A landscape with many valleys, sampled at points; each row gives a point and its height.
A ball rolls from a point to the lowest of its 2 nearest points, and stops where none of them is lower. Distance is the straight distance between rows; heights are no part of it.
J_337: [132 100 125 127 122 109 136 134  99 138 143 126 117 129 120 127 101 177
 152 121 120 154 141 151  89 107 152 169 123 115 114 118 128  91 108 121
 123 150  64 113 120 153 133 134 119 149 142 161 160]  h=256
J_646: [177 109 130 129 154 175 146 174 138  91 112 172  76 124 160 131 123 122
 106 109 144 175 153 180 165 148 185 171 109 127 177  98  88 149 141 124
 141  73 160 115 173 139 137 141 177 162  58 112 120]  h=529
J_438: [116 118 140 151 104 137 184 116 129 128 156 102  95 124 106 100  64 144
 200 125  90  74 197 144 136 113 148  62 101 119  79 130 121  82  99 121
  95 142 129 140 109 140 155 115  86 126 149 113 113]  h=180
J_279: [102 175 176 180 109  83 133 142 173 147 154  78 137 134 127 118 129 121
 162 116  95 107 154 130 183 150 128  63  89 128  84 172  93  82 106  89
 116 117 165 227 120 146 137 109  65 146 171  83 110]  h=593
J_95: [126 118 109 148 153 115 147 164 141 103 156 161 146 160  85 140  80 166
 134 138 133 151  97 123 135 118 126 211 126 147 140 109 124 124 162 197
 129 147 103  97  50 100 142 173 162  93 100 142 147]  h=304
J_411: [124 126 153 141 148  74  96 119 115 133 149 116 208  99 147 114 155  55
  79 166 134 138  92  76 173 147  76 110 142 142 144 155  95 131 131 151
 119 137 123 171 110  90 109 138 109 143 122 144 101]  h=259
J_999: [132 145 118 206  88 110 140  95 140 121 137  99 133 126  93 123 138 105
 142 133  52 129 135 149 168 142 163 111 170 112 163 128 161 112 108 142
  96 154 204 168 173 138  93 136 166 124  55 131 114]  h=511
J_581: [116  99 166 116 102 115 143 116 108 196 100  62 155 137 151  97 193  82
 126 111 151 112  61 124  99  96  91 130 123 147 119 163 136 151 102  98
 126 136  79 159 171 129 107 121  79 128 189 171 139]  h=360
J_690: [177 123 109 141 116 110 181 115 129 128  91  74 132 147 142 175 175  48
 109 126 116 140  57 132 180 147 124 186 160 134 131  78 172 160 118 150
  95 125 150 174 191 145  77 185 134 152  31 154 144]  h=454
J_544: [102 112 101 105 164  99 106 107  83  97 110  93 147  85 179 142 182  79
  68 164 190 129  67 150 122 129  63 189 134  97  91  98 159 147 137  84
 164 139 103 148 132 134 110 138  84 175 128 123 114]  h=219
J_73: [150 105 145  61 140 132 124 117 116 150 147 132 160 103 119 141 117 119
 110 115 175 117  98  99  82 140 114 133  73 131 138 132 131 125 113 111
 116 120  63  88 113  90 155 101 121 143 140 150 148]  h=481
J_843: [122 120  98 118 126 157  97 130 136  86  99 198  75 111 141 106 101 149
  97 119 113 120 200 169 126 110 162 119 121 135 152 143  82 167 154 104
 149 124 169  90 157 159 140 112 188 129 115  92 101]  h=222
J_996: [132 143  92 104 138 117 113 128 122 131 152 148 135 102 119 147 118 135
 125 133 126 159 110 124 120 137 128 151  96 132 150 132 133 131 127 122
 140 113 128  96 144 131 140 134 163 140 120 112 138]  h=321
J_595: [108 174  98 155 126 104 122 118 111 132 138 120 101 125 109 111 113 164
 169 122  93 133 158 143 147 115 138 109 125 117  92 141 153 118 108 125
 144 141 120 154 157 204 109 131 121 138 159  88 134]  h=528
J_880: [122 143 115 192 104 120 101 145 145 134 139 140 136 163 104 126 134 132
 137 142  82 190 121 146 148 142 148 180 179 105 171 123 126 109 148 175
 135 157 162 159 132 124 101 168 173  98  59 145 120]  h=471
J_282: [118 146  78 107 152 107 133 160 127 106 164 150  89 110 114 121  76 179
 141 113 125 170 190 163 120 107 142 177  77 124 120 111  87 129 129 107
 158 100  93  97 116 153 134 134 134 155 163 103 123]  h=597
J_164: [121 118 118 149 136 176 152 170 138 128 140 178  77 177 112 104  72 199
 148  79 126 178 149 200 101  93 169 178 110 151 129 114 104 126 130 136
 155 113 129 102 106 120 134 120 177  61 138 115 116]  h=560
J_830: [166 156 161 103 171 131  87 135 111 107 125 156 202 121 127 131 146  93
  74 152 197  97  54  66 110 150  73 131 147 171 141 142 154 136 164 177
 116 137 109 104  88  85 121 114 127  85 104 131 112]  h=437
J_143: [145 150  62 142 114  96 167 126 110 121 130  97  69 138 121 156 141 101
 111  91  63 157 115 184 140 125 157 167 158 130 130  90 150 158 105  87
  95 138 166 163 210 181  69 151 157 155  69 100 124]  h=303
J_916: [133 154 138  72 125 130 110 116 134 149 169 113 157  88 110 118 126 126
 114  86 154 101 139  95  88 128 111  96  63 113 126 143 115 144 106  86
 123 107  61 110 143 130 157  66  85 141 184 114 128]  h=522
J_908: [120 153  93 143 163  84 163 165 146  85 151 136  73 111 128 132  66 135
 123 116 116 129 201 184 164 102 153 141  78 129 105 124  77 115 128  68
 132  87 131 143 143 176 117 143 123 174 164  86 103]  h=619
J_525: [133 174 153 134 139 142 133 111 132 144 158  70 167 158  68  97 149 184
 191 103 107 102 137  66 162 118 121  53 158 130  91 145 153 121  69 173
 120 148  78 161 118 187 114  99  71 109 196 126 145]  h=469
J_869: [147 113  93  97 129 118 120 149 103 123 122 144 113 143 109 133 108 202
 128  80 137 155 101 162  62  92 145 194 115 154 135  89 144 118 100 125
 130 143  83  84 120 142 119 117 166 131 155 158 162]  h=310
J_271: [146  93 193 169 145  69 149 139 143 101 155 121 172 128 134 149 105  90
 111 172 149 140 124 109 191 149 129 145 134 126 126 136  91  92 169 164
  88 144 107 161  78 102 139 170  96 150  92 169 142]  h=399
J_652: [104  87 150 153 108 117 116  75  89 120 125 108 168  79 145  93 143  97
  98 158 115  79 129 120 129  91 110  66 169 103 121 124 142 128 123 131
 101 176 142 118 111 125 128 124  93 121 133 147 115]  h=294
J_197: [128 146 106  84 136 129 111 135 148  91 137 164 109 101 123 118  93 132
  85 103 153  86 198 128  84  92 122  85 118 117 129 158  77 153 140  73
 133 125  80  89 131 159 135  89 108 143 187 109  98]  h=728
J_618: [125 126 169 121  87 115 156 125 171 155 156  92 136 115 126 121 127  98
 137 103 125  83 136 117 114 121 126  50  73 137 120 177  83 118 111  88
  99 124 135 164 138 131 162  96  59 134 161 114 112]  h=439
J_118: [ 96 110 123 100 129 173 137 151 172 114 141 173  98 136 135 153  86 139
 116 136 146 126 215 109 118 106 115 109 112 140 124 140  70 130 182 126
 154 120 132  82  67  82 176 135 141  72 152 109  69]  h=697
J_877: [154 134 157  81 130 138  64 155 143 166 102 154 144 140 166 148 161  93
  79 113 177 148  82 123  94 152 112 137 115 157 160 173  85 124 144 101
 144  98 136 136 160  91 114 113 154 123 142 140 105]  h=714
J_565: [117 117 129 128 106 133 168 102 111 145 177  97 139 116  97  93  91 158
 197 136  86 101 169  98 141 118 128  79 110 128 111 110 137  99  88 159
  96 147 107 101  96 120 172 114 101 112 146 137 125]  h=240
J_504: [147 109 131 122 107 113 158  73 135 161 143  83 183  90 120 116 135  70
 127 162 117  86  81 116 141 137 140  89  93 116 151 155 135 127 106 106
 101 133 140 114 146 119 128  94 100 134 110 136 143]  h=507
J_468: [140 112 111 149 136  88 158  98  88 152 118  76 155 116 144 143 178  88
 118 157 103 160  62 107 180 136 128 170 156 130 139  96 176 150 110 148
 113 139 128 151 168 148  88 164 138 151  84 144 163]  h=424
J_364: [121 149 120 191 105 102 188 138 150 138 133  92 108 128 135 137 121  81
 138  95  99 108 112 183 178 142 147 111  89 151 128 146 138 100  77  76
  82  82 171 211 193 158 114 121 119 143 112 112 117]  h=556
J_192: [117 159 109 137 143  96  55 123  78 173 116 113 171 135 125 115 188 149
 109 147 108 182  76  92 117 144 108 155 166 121 152 112 182 124 120 139
 148 140 131 137 139 130  86 119 165 126 141 125 157]  h=289
J_907: [102 173 118 110 109 131  83 102 157 126 149 126 147 110 114 100 134 143
 154 147 114 111 168 111 160 146 132  51  99 113 129 156 123 116 137  85
 141 118 185 140 152 130 167  83  97 126 149  88 124]  h=243
J_946: [183  75 175  99 132 178 155 124 115 150  91 154 109 152 129 141 124 146
 152 146 145 125  86 131  87 152 197 151 131 131 160 126 145 104 123 136
 106 125 108  94 138  98 126 118 145 144  89 177 191]  h=419
J_899: [126 109 129 115 137 133 116 164 143 125 127 161 146 170 107 143  92 184
 103  69 170 153 125 149  67  92 135 168 105 164 127  99 124  97 137 137
 133 150 100  87  68  92 147 124 172  86 175 146 129]  h=366
J_414: [151  73 156 176 137  95 184 120 103 113 153 113 158 129 121 125 113 125
 164 170 108 152 109 112 196 132 148 160 131 142 127 107 130  99 116 179
  82 151  98 159 116 115 135 168 115 147  80 177 153]  h=372
J_928: [137 153 184 104 106 137 104 168 170 152 150 135 120 158 120 134 105 154
 129  69 134 127 167 121  85  94 118  87 134 152 104 167  69 108 135 100
 133 153  80 138 117 140 139 107 106  83 194 126 100]  h=679
J_49: [101  99 126 160 140  75 143  92  81 158 129  70 185  91 150  93 176  69
 101 153 115 131  75 119 182 114  86 132 136 119 111 110 148 161 100 122
 120 147 115 171 149 145  94 142 110 156 150 136 139]  h=382
J_935: [ 97 158 138 179 118 138 143  97 137 119  98 112  77 110 126 105 125 152
 148 141  97  95 173 168 163 149 191  75 118 101 129 130 177 110 107  79
 117  92 207 163 189 161 122 110 125 158 127  95 154]  h=237
J_399: [132 117 175 129 131 109 100 105  97 154 145 100 208 114 136  90 164 111
 119 152 132 145  77  70 158 141  96  95 154 154 154 136 133 127 107 174
 113 140 125 141 112  96 118 129 117 109 131 167 132]  h=297
J_989: [110 144 123 140 157 133 146 159 169 109 166 167 145 161  94 155  79 149
 139 155 152 154 136 106 152 123 110 174 103 131 118 121 117 137 186 188
 157 108 126  89  36  64 166 156 140  74 124 114 117]  h=269
J_825: [137 131 101 155 117  96 136 147 123 111  91 117 111 151 150 181 151 104
 103 128 111 184 109 144 160 147 158 205 184 105 143  71 143  95 134 143
 119 132 148 180 160 162  99 196 135 148  41 139 137]  h=398
J_59: [145 100 141  90 151 148 137 166 134  97 112 178 128 151 133 169  94 149
 113 104 190 113 119 119  87 120  92 162 113 182 101 118 120 129 157 174
 135 132  94  80  52  95 162 151 157 101 137 147 124]  h=405
J_141: [114 165 165 139 127 112  90 139 123 177 161  79 212 167  96  74 159 174
 159 116 102 158 126  78 150 145 108  65 166 157 138 123 132 100  87 155
 135 136 152 139  90 109 131  90 123  73 182 143 136]  h=397
J_622: [144 132 185 103 112 121 107 165 162 168 144 130 138 151 149 140 131 112
 111 101 146 147 123 129  96 127 123 117 114 160 138 182  59 101 133  86
 131 131 107 144 142 107 139 120 123 116 165 149 109]  h=698
J_684: [143 116 144 108 138 175  94  96  99 112  83 173 133 106 137 143 160 144
 122 155 163  99  73  96  75 150 129 139 155 119 140 117 195 146 152 176
 144 133 140  72 104 107 131 115 153 122 100 116 158]  h=328
J_108: [142 132 132 132 131 119 116 152 109 137  98 132 122 162 143 165 153 149
 127 135 150 187  76 127 135 150 138 201 164 138 144 103 159 107 143 166
 136 123 122 139 136 136 114 179 152 124  84 154 167]  h=368
J_225: [131 155 139 135  96 148 123 133 143 154 119 134 114 153 127 110 121 128
 158 105 102 115 132 153 123 128 147  74 148 149 135 174 113 118 109 113
 126 132 160 144 183 163 127 111 142  93 143 129 117]  h=319
J_467: [135 105  95  97 145 118 131 136  78 102 102 131  97 122 135 153 128 194
 139 125 161 155  90 129  95 130 119 218 133 134 113  65 183 129 125 177
 155 131  87  92  78 134 124 167 137 161 112 148 179]  h=263
J_207: [139 162 100 112 116 121 108 152 104 197  92 100 108 175 145 111 163 112
 133  76 111 138  63 141 105 122  87 130 142 169 120 139 153 166  88 116
 143 111 131 147 201 149  90 129 170 118 174 135 133]  h=245
J_21: [124 141  79 114 146  79  76 137  87 129 126 123 152 125 147 138 159  86
  78 136 130 149  82 124 122 121  55 165 162 139 124 134 127 151 130 126
 150 146 116 133 142 126  91 151 158 146 130 138 100]  h=100
J_933: [112 106  98 104 109 170 100  95 106 116  78 173  82  99 167 122 137 138
 109 116 136 108 154 156 104 112 122 108 122 139 121 142 126 171 130 114
 155 136 162  96 159 160 143 113 171 126 136 108 106]  h=255
J_839: [137  93 137 109 105 160 132  77 142 144  94 119 163  92 147 127 159  44
  92 159 158  67  73 128 117 136 124  88 103 108 154 162 130 148 141 110
 119 126 165 112 153 101 128 103 107 116  99 124 121]  h=480
J_236: [111  92  98 127 147 170 118 131 162  56  88 212  76 125 155 154 103 120
  95 143 143 117 220 156 143 123 151 136 112 119 141 139  62 158 185 122
 152 105 175 102 106 127 145 140 181 136 111 113  86]  h=197
J_703: [ 91 140 116 151 122 137 144  80 108 165 116  83 126 103 141 116 162 124
 157 155 108 120 115 116 142 129 127 100 122 115 131 138 187 146 105 125
 133 113 163 126 173 149 132 132 128 148 148 128 153]  h=163
J_146: [105 105  99 139 144  92 114 129 129  88 105 145  96  75 164 162 106 112
  71 134 142  95 170 177 132 102 128 128  82 104 102 119 110 124 133  51
 120  95 158 136 121 137 132 134 114 187 151 109 120]  h=759
J_578: [125 107 133 111 161 117 119 146 103  77 109 155  95 100 175 169 112 135
 141 165 187 133 160 128 117 154  98 176  97  93  68  95 131 112 177 144
 150 108 100 137  65 114 154 168  81 194 114 113 153]  h=181
J_631: [119 117 167 172 106 128  93 141 149 140 143 140 166 170 117 122 128 131
 132 155 114 176 128 135 149 137 140 132 183 111 154 145  96  90 155 172
 137 158 156 137  97  91 130 149 133  78  94 170 114]  h=450
J_459: [121  94 150 136 144 132 130 129  83 121 115 135 138 127 117 123 119 190
 159 143 147 145 115 102 105 127 125 173 130 125 118  93 179 111 131 201
 127 148  80  99  54 104 145 163 132 131 122 161 176]  h=306
J_829: [118 116 121 104 177 160 107 151 139  45 100 213 107 132 172 179 132 125
  88 164 198 103 174 108  80 134  83 156 145 134 116 154  87 145 202 139
 151 125 118 105  62 111 145 136 135 126 130 124  79]  h=239
J_161: [ 78 126 104 136 170  98  79 102  97  89 121 120 152  68 179 135 178  80
  74 167 174 112 121 131 111 109  51 150 111 111  85 132 147 141 139  71
 142 140 117 178 111 103 129 134  72 179 150 113  72]  h=173
J_517: [ 86 173 115 168 133 106 116 118 108 182 132  74 143 133 135 111 177 143
 168 156  80 169 127  93 172 158 115 109 137 129 128 136 169 117 100 134
 141 110 156 176 166 153 120 127 135 142 153 118 146]  h=207
J_827: [138 109  99 119 156 152 120 137 148  30  77 204  93 122 164 200 137  89
  78 150 171  85 160 148 115 140 106 162 148 121 115 143  84 162 195 149
 146 111 160 113 101 148 118 145 167 155  94 132  96]  h=220
J_126: [107 119  98  78 133 155 134 150 155  86 128 177  79 108 138 119  83 152
  98 109 154  99 252 112  96  89 115  91 103 141 130 142  62 154 159  90
 148 109  99  73  89 121 155 110 136 113 188 103  70]  h=712
J_287: [130 141 181 113 124 124 104 141 146 156 176 106 172 169  75 125 104 197
 141  73 141 152 154 107  83 120 145 109 117 116 120 109 127  84 117 118
 120 152  76 114  81 111 153  71 108  76 186 147 154]  h=623
J_91: [112 147 136 164 150  93  95 132 102 191 142  84 192 149 124 101 181 154
 142 164  88 206 100  71 183 181 116 134 157 144 157 116 161 110  96 170
 139 120 143 172 129 126 101 114 154 123 131 140 164]  h=246
J_428: [126 121 126 122  95 123  97 105 116 147 130 113 174 104 129  87 148  79
  92 135 107  76 112 109 126  89  88  52 186 141 131 152 113 138 121 120
 116 181 118 115 136 137 113 102 101  81 145 137  86]  h=341
J_64: [117 119 136 145 127 187 141 143 183 116 152 189 114 166  88 121  79 160
 141 161 124 147 134 156 128 151 195 161 136  63 154 120 101 126 179 161
 156 116 155  93  53  59 162 112 129  96  59 115 141]  h=238
J_297: [109 158  94 177 100 136 137 113 143 138  91 105  83 129 144 150 160  93
 117 111  98 155 153 156 174 158 144 132 125 112 136 100 186 133 105 101
 113  86 210 199 213 149 103 163 167 158  70 104 114]  h=499
J_252: [168 132 131  80 169 109 128 140 115 102 134 145 166 123 117 168 124  94
  91 143 185 104  53  93 120 140  81 174 122 169 135 143 139 143 156 162
 121 124  91  89 104 108 126 142 143 126 109 154 141]  h=412
J_952: [110 158 117 112 125 130  69 121 142 133 151 154 161 109 122 128 130 145
 128 153 128 144 144 104 123 140 115  99 115 119 148 147 124 110 147 113
 145 130 150 107 123 103 162 106 130 105 140 111 115]  h=281
J_312: [136 141  71 157 103  90 128 121  99 140 112  99 100 143 132 127 144  96
 122 107  65 133 106 171 136 102 106 141 178 135 106 125 147 179 108 117
 115 168 156 147 191 171  70 161 166 135 108 127 117]  h=253
J_226: [137 132 182  87 125 180 122 138 145 164 153 122 136 156  98 102 105 201
 156  83 150 145 165 119  76 146 169  76  99 110 145  98 132 101 107 104
 124 107 119  86 100  93 168  63 114  94 174 132 159]  h=653
J_133: [107 163 113 136 169 151 104 144 198  82 141 203 127 152 132 166 116 132
 139 175 169 161 171 105 168 129 101 164 111 111 119 141 112 153 221 149
 169  88 156 123  80  58 163 148 129  92 126 101 108]  h=241
J_115: [139 167 133  99 131 130  97 113 125 137 152 114 152 115  93 129 126 174
 139  61 151 111 150 104 100 122 124 108 105 104  89 136 147 137  90 124
 128 120  29 120 131 172 130  72  89 131 206 114 153]  h=557
J_633: [150 127 148 144 121 149 118 139 166 108 144 169 160 147  84 136 111 154
 138 162 119 135  88 113 122 164 178 172 155  94 179 120 132 112 174 183
 135 145 147  90  68  87 137 129 144  97  48 133 165]  h=266
J_758: [ 92 137 142 129 148  84  83 128 118 127 141 110 177  92 161 121 178  57
  67 149 151 112 116  94 112 119  55 121 124 130 115 172 101 128 140  86
 134 141 108 177 116  84 130 132  91 160 158 127  69]  h=216
J_650: [101 145 122 140 109 147  92  81 143 126 103 131 122  96 142 120 157 123
 141 158 114 117 146 137 158 154 155  80 103 100 143 140 158 127 131  95
 132 104 218 149 180 118 154 115 133 149 113 106 140]  h=208
J_325: [115  86 113  91 140 191 112 142 139  85  99 222  93 115 134 132  84 145
 107 159 144 104 195 122  83 143 142 120 128  90 139 113  81 134 179 140
 144 137 121  73  46  82 163 116 140 136 106 100 124]  h=242
J_734: [ 99 136 142 108 109 145 154 147 181 141 189 123 112 143 103 130  72 151
 150 123 120 128 219 104 131 101 117  86 106 131 104 129  74 112 159 114
 142 128 116  94  67  85 183 116  98  63 164 106  71]  h=680
J_408: [148 159 131 126  91 115 108 153 154 163 137 120 161 156 115 101 119  95
 136 109  84  97 120 111 140 112 100  52 171 172 136 180  86 118 112 123
 120 156 131 145 146 132 122 107 119  78 151 138  91]  h=358
J_750: [123 148  97 132 110 143 165 118 135  95 148 152  75 128  65  79  44 177
 190 117  74  72 196 151 131 109 174  86 123 106  97 126 127 102 107 136
 123 155 106 115 111 168 129 108 108 126 130  76 129]  h=124
J_239: [152 110 129 157 109  98 187 104 145 153 142  83 154 115 137 143 123  74
 139 140 111 116  84 147 160 151 164 116  81 138 150 146 131  99  89  93
  84 106 142 166 169 129 125 110 108 151  96 145 141]  h=534
J_401: [128 162 108 135 105 158 113 142 120 172  94 130  84 170 144 120 150 132
 150  90 102 155 120 152 122 141 124 116 143 162 141 148 146 152 103 126
 135 102 177 147 207 147 110 137 195 108 132 126 116]  h=287
J_452: [139 128  88 106 111 149 150 123 118 122 136 163  87 105  85  91  66 170
 169  98  86 100 169 149  94 109 166 115 115 120 122 115 126 134  92 126
 125 139  84  76 128 146 142  99 137 147 137 106 146]  h=182
J_742: [155  86  92 115 136 107 182 132 100  99 115 128  88 117 135 170 106 117
 142 143 120 131  95 158 136 130 144 189 119 128 112  82 138 121 119 143
 118 128 107 119 130 138 134 176 131 182  72 149 162]  h=355
J_709: [118  83 164 142 137 119 117  89  73 107 126 122 161  80 158 117 139 112
 118 172 156 107 117 101 121 123  97 115 139 100 104 117 155 124 136 165
 114 157 102 120  88 113 143 155  92 155 119 150 136]  h=254
J_313: [131 169 159 155 142 123 128 136 124 169 155  83 176 181  75  92 144 192
 187 110  92 145 114  92 136 121 139  89 166 160 128 134 158  98  76 153
 119 147 102 150 124 156 104  93 120  85 191 154 161]  h=435
J_520: [134 152  96  90 167 103 115 171 150  96 134 152 118 131 147 187 135 105
  92 143 167 170 109 123 137 147 101 180 112 147 148 136  92 139 160 122
 152  85 133 122 141 116 128 168 155 156 121 132 113]  h=359
J_611: [104 121  71 105 114 124 140 107 102 153  91  64 109 130 165 115 186  73
 114 110 123 129  60 183 123 115  66 162 144 115 104 103 166 216 121  85
 160 146 155 123 198 158  76 147 144 138 146 116 123]  h=250
J_714: [131 119  95 165 104 141 178 104 126 124  75  84  79 136 155 180 174  75
 116 114 109 133 107 158 161 138 130 163 153 122 119  81 192 166 109 140
 103 109 189 172 196 154  89 191 158 160  55 137 122]  h=478
J_122: [125 119 120 131 138 198 117 134 191  75 108 229 103 140 118 144 102 133
 122 162 142 126 182 138 145 150 169 139 128  88 149 125  89 151 207 159
 158 106 170  92  80  88 164 119 157 108  72 103 121]  h=218
J_532: [102 114  85 123 105 139 125  92 105 122  65 117  73 110 179 112 164 110
 103 111 137 107 120 194 111 100 105 130 139 116  98 128 153 198 119  81
 166 138 168 121 187 184  91 125 147 150 153 108 124]  h=292
J_68: [129 149 125 132 148 152 139 171 141 120 160 166  77 143 107  79  58 201
 161  80 127 164 200 180 119  97 165 140  91 129 110 121  92 133 126 117
 158 104  96 103 114 150 137 110 130 101 169  87 117]  h=577
J_529: [175 114 178 120 135 147 103 131 122 107 103 166 170 140 101 130 133 144
 121 149 152  97  63  87  98 152 146 146 173 140 159 119 167 117 170 203
 112 154 125  81  75  95 124 113 146  89  77 147 183]  h=298
J_70: [101 105 138 122 124 186 114  76  94 134  94 125 124 100 140 118 158 157
 145 164 135  96 127  85  89 125 122  90 162 110 137 115 198 137 128 165
 139 136 146  69 107 109 151 127 133 122 133 141 150]  h=357
J_524: [ 99  93 159 158 121 108 140  68  87 152 130  74 185  96 142  58 168  92
 115 149 112 100  99 113 145  86 105  82 167 112 116 124 150 160  99 129
 107 164 108 145 144 144  89 123  86 125 179 164 141]  h=340
J_970: [142  86  83 129 133 111 182 120  77 114 117 111  86 128 120 143 132 173
 169 138  92 153  83 130 112 107 155 216 153 143 127  71 181 137 101 155
 122 153  94 109 133 139 111 165 147 164  83 160 174]  h=315
J_590: [117 148  62 104 128  97 103 115  93 143 123  94 156 119 137  97 160  67
  94 110 115 115  69 151 117 104  34 152 154 129 103 133 143 204 113  92
 161 170 113 118 166 148  75 122 147 125 159 111  94]  h=177
J_249: [ 98  98 158 181 109 136 156 111 127 134  99 107  84 101 150 136 108 127
 137 135 114  78 162 177 145 137 169  83  85  93 111 117 154  93  97  83
  89  82 185 161 132 128 148 126 109 169 130 121 144]  h=267
J_255: [150 136 137  87 172 122 155 178 161  83 135 173 124 148 128 187 106 112
 113 135 188 124 116 113 123 145 100 181 118 162 131 149  90 142 178 159
 138  97 106  94  90 102 147 166 156 127 125 148 124]  h=385
J_654: [185 100 149 108 133 157 155 115 120 136  74 150  75 127 131 156 154 135
 140 141 136 134  69 124 101 159 210 189 158 116 179  94 170 139 138 143
 130 106 129 100 169 123  90 132 155 163  50 138 197]  h=396
J_409: [116  95  89 103 136 114 133 134  81 101 108 125  79  99 171 152 112 170
 155 138 161 160 158 150 109 129 107 196  98 118  81  84 145 111 130 158
 170 110 103 114  83 141 135 182 107 173 134 130 140]  h=217
J_300: [122  91 127  83 132 181 104 121 115  95 119 178 125  96 144 144 112 122
  85 159 171  76 166  84  63 137  95  91 141 109 130 122 120 123 160 133
 123 154  95  76  58  89 172 102 111 115 108 123  95]  h=273
J_123: [109  96 137 153 158  86 118 111  88  94 121 118 139  73 168 165 128 104
 104 179 162 107 133 117 148 140 102 147  98  83  79  97 151 104 148 128
 115 125 118 150  72 118 146 161  79 198 119 117 146]  h=215
J_503: [110 109 169 179 136  85 135 127 160 116 195 114 191 142 108 125  98 116
 124 181 107 161 158 112 182 134 138 124 149 103 146 139  70  88 157 158
 111 155 143 138  64  85 141 144 105 111 109 153 106]  h=425
J_200: [121 125 187 124 113 128 128 107 115 175 153  54 196 146 123  62 178 144
 159 135 108 125 115  61 145 129 109  41 171 166 151 136 121 121  78 151
 106 132 148 142 118 111 122 107  84  89 171 182 132]  h=349
J_859: [140  95 151 109 111 135 139 107 101 167 118  98 134 132 139 122 144 136
 139 112 143 116 101 131  85  90 128 127 129 138 117 143 146 125  98 111
 110 150  73 114 156 143 128 117 108 131 167 186 152]  h=311
J_958: [138 125 111 145 147 169 132 181 152 111 139 191  74 158 119 109  96 167
 110 105 124 192 148 197 127 122 192 194 123 126 183 115  81 146 155 118
 153 103 147  97 144 127 125 127 191 108  94 107 116]  h=543
J_761: [ 91 170 153 199 134  91 155 141 157 132 189  90 124 147 108 112  92 138
 182 135  85 133 190 145 205 132 135 108  99 119  66 149  99  63 125 116
 128 129 148 205 105 155 121 116  88 119 161  74  91]  h=609
J_451: [160 124 148  95 125 162  94 104 125 143 100 142 179 119 146 138 164  68
  85 149 173  92  58  90 108 146  91 109 141 149 157 163 135 139 150 158
 123 134 144 104 133  91 119 109 132  84  96 134 107]  h=458
J_918: [159 162  93 139 113 106 119 125 107 196 106  86 133 176 118  89 162  78
 140  99  59 115  61 130 135 127  96 111 170 137 125 149 160 191  98 114
 123 152 132 151 206 154  54 122 159 116 140 126 133]  h=188
J_936: [149 137  98 140 120 157 127 139 152 104  91 145  75 115 155 150 148  89
  91  97 126 157 151 182 171 147 152 145 105 128 151 103 124 164 123  99
 126  77 202 163 215 152 118 153 177 167  63 105 102]  h=515
J_704: [174  62 155  65 138 152 144 117  98 137  93 138 113 113 151 148 131 100
 111 137 181 103  74 142  83 139 146 155 107 116 128 126 126 135 129 112
 120 125  82  94 139 110 129 124 115 173 104 164 173]  h=445
J_267: [121 138 110 180  94 135 120 111 162 101 139 153 118 123  90 139 118 130
 139 146  75 139 150 149 142 149 181 144 149  95 176 130 137 115 148 146
 128 149 200 131 147 125 124 139 174 124  44 110 116]  h=491
J_270: [124 119 109 164 143 106 168 142 137 119 176 140 134 138 106 147  88 133
 155 158 107 167 123 133 163 140 149 189 113 121 139 120 115  96 143 164
 122 135 114 125 100 115 145 160 145 126  83 136 131]  h=339
J_96: [114 175 134 180 105  93 147 155 151 169 139  90 125 147 134 114 136  94
 169 107  85 136 126 145 176 156 126  90 116 147 114 171 114 100  94 105
 127 103 152 222 178 152 119 124 115 136 143 110 111]  h=574
J_874: [102 169 125 136 132  80 153 151 168 117 164 121 109 112 120 138  92 114
 131 109 117  99 189 129 150  99 115 101  78 144  89 168  72 115 132  84
 127 113 115 156 125 153 138 140 104 150 196  92  86]  h=639
J_163: [172 141  94 122 115 127 176 121 129 121 127 112  81 137 127 168 159 104
 112  98  95 188 100 150 134 159 197 193 150 124 179  74 159 136 113 101
 101 108 160 152 215 153  80 144 158 156  21 107 137]  h=343
J_237: [117  91 174 122 101 155 157  99 104 158 147  70 158 119 132  92 150 138
 166 133 125  94 135  73 125 102 105  53 138 151 126 122 142 128  96 158
  92 142 117 117 110 108 168 127  82  93 159 181 127]  h=309
J_362: [123 104 107  90 160 116 140 143 131  74 119 154  93  79 154 124  94 110
  68 118 159  86 209 152  91  93 128 107  81 102 126 135  66 159 132  55
 123  95 108  97 115 125 139 113 113 201 179 114 103]  h=744
J_556: [184 111 116 100 137 144 198 141 118 102  97 131  65 145 138 168 141 128
 140 115 124 167  80 141 132 164 202 216 156 134 168  57 158 126 118 134
 113  97 127 133 189 143 103 155 142 162  21 135 173]  h=371
J_130: [120 135 174 134  89 121 144 131 147 185 111  78 131 141 138 101 174  88
 144 100 127  91  91 131 105 111 124  69 110 139 115 189 113 135 101  97
 119 126 120 186 176 149 120 105  62 134 185 132 131]  h=402
J_478: [155 114 164  93 122 214 154 129 130 163 108 142  95 157 109  90 117 192
 166  79 126  98 147 126  71 114 181  64 124 148 146 114 141 125  85 112
 107 110 104  81 145 131 143  64 138 105 174 147 162]  h=677
J_138: [104 179 116 139 123 117  92 110 116 138 156 105 152 123  82  95 126 190
 176 123  95 122 170  91 151 114 112  83 139 112  90 138 151 114 104 157
 143 152 106 137 111 183 135 101 100 106 182  96 132]  h=502
J_781: [138 169 133  87  80 129 128 145 187 143 166 106 147 135 101 111 122 114
 132 109 120  72 148  93 145 128 112  16 133 161 135 177  77 117 123  94
 120 138 133 133 130 147 155  82  71  78 155 100  88]  h=403
J_713: [147 135 143 125 144 115  81 137  97 149  89 129 167 163 127 137 160 150
  99 118 159 160  44 107 100 132 116 166 158 165 154 104 189 115 132 173
 125 144 135 116 120 104  96 144 185 106 129 149 164]  h=333
J_221: [113 163 156 137 111 132 135 154 168 146 171 132 109 152 114 119  84 146
 165 100 111 140 187 146 138 111 128  97 114 146  96 168  77 102 136 113
 148 132 124 140 117 130 152 126 109  78 169 104  83]  h=660
J_523: [155 171 175  92 126 161 101 138 165 123 167 121 129 159  69 125  91 203
 161  51 148 118 181 101 104 129 151  71 116  90 102 123 117 115 109 129
 124 135  49 130 101 157 143  78  67  95 190 103 147]  h=589

For each start below, name the point where the ball stops.
J_138 | J_750
J_523 | J_918
J_761 | J_650
J_877 | J_650

Call two points neighbours if one is among the 2 nearest of the other. Go from one point of each pair to the other, from neighbour to neighbour, staying as low as possible. Name the highest point that can't be avoided.
J_21, J_236 | J_532
J_703, J_161 | J_192
J_918, J_652 | J_408
J_161, J_21 | J_544
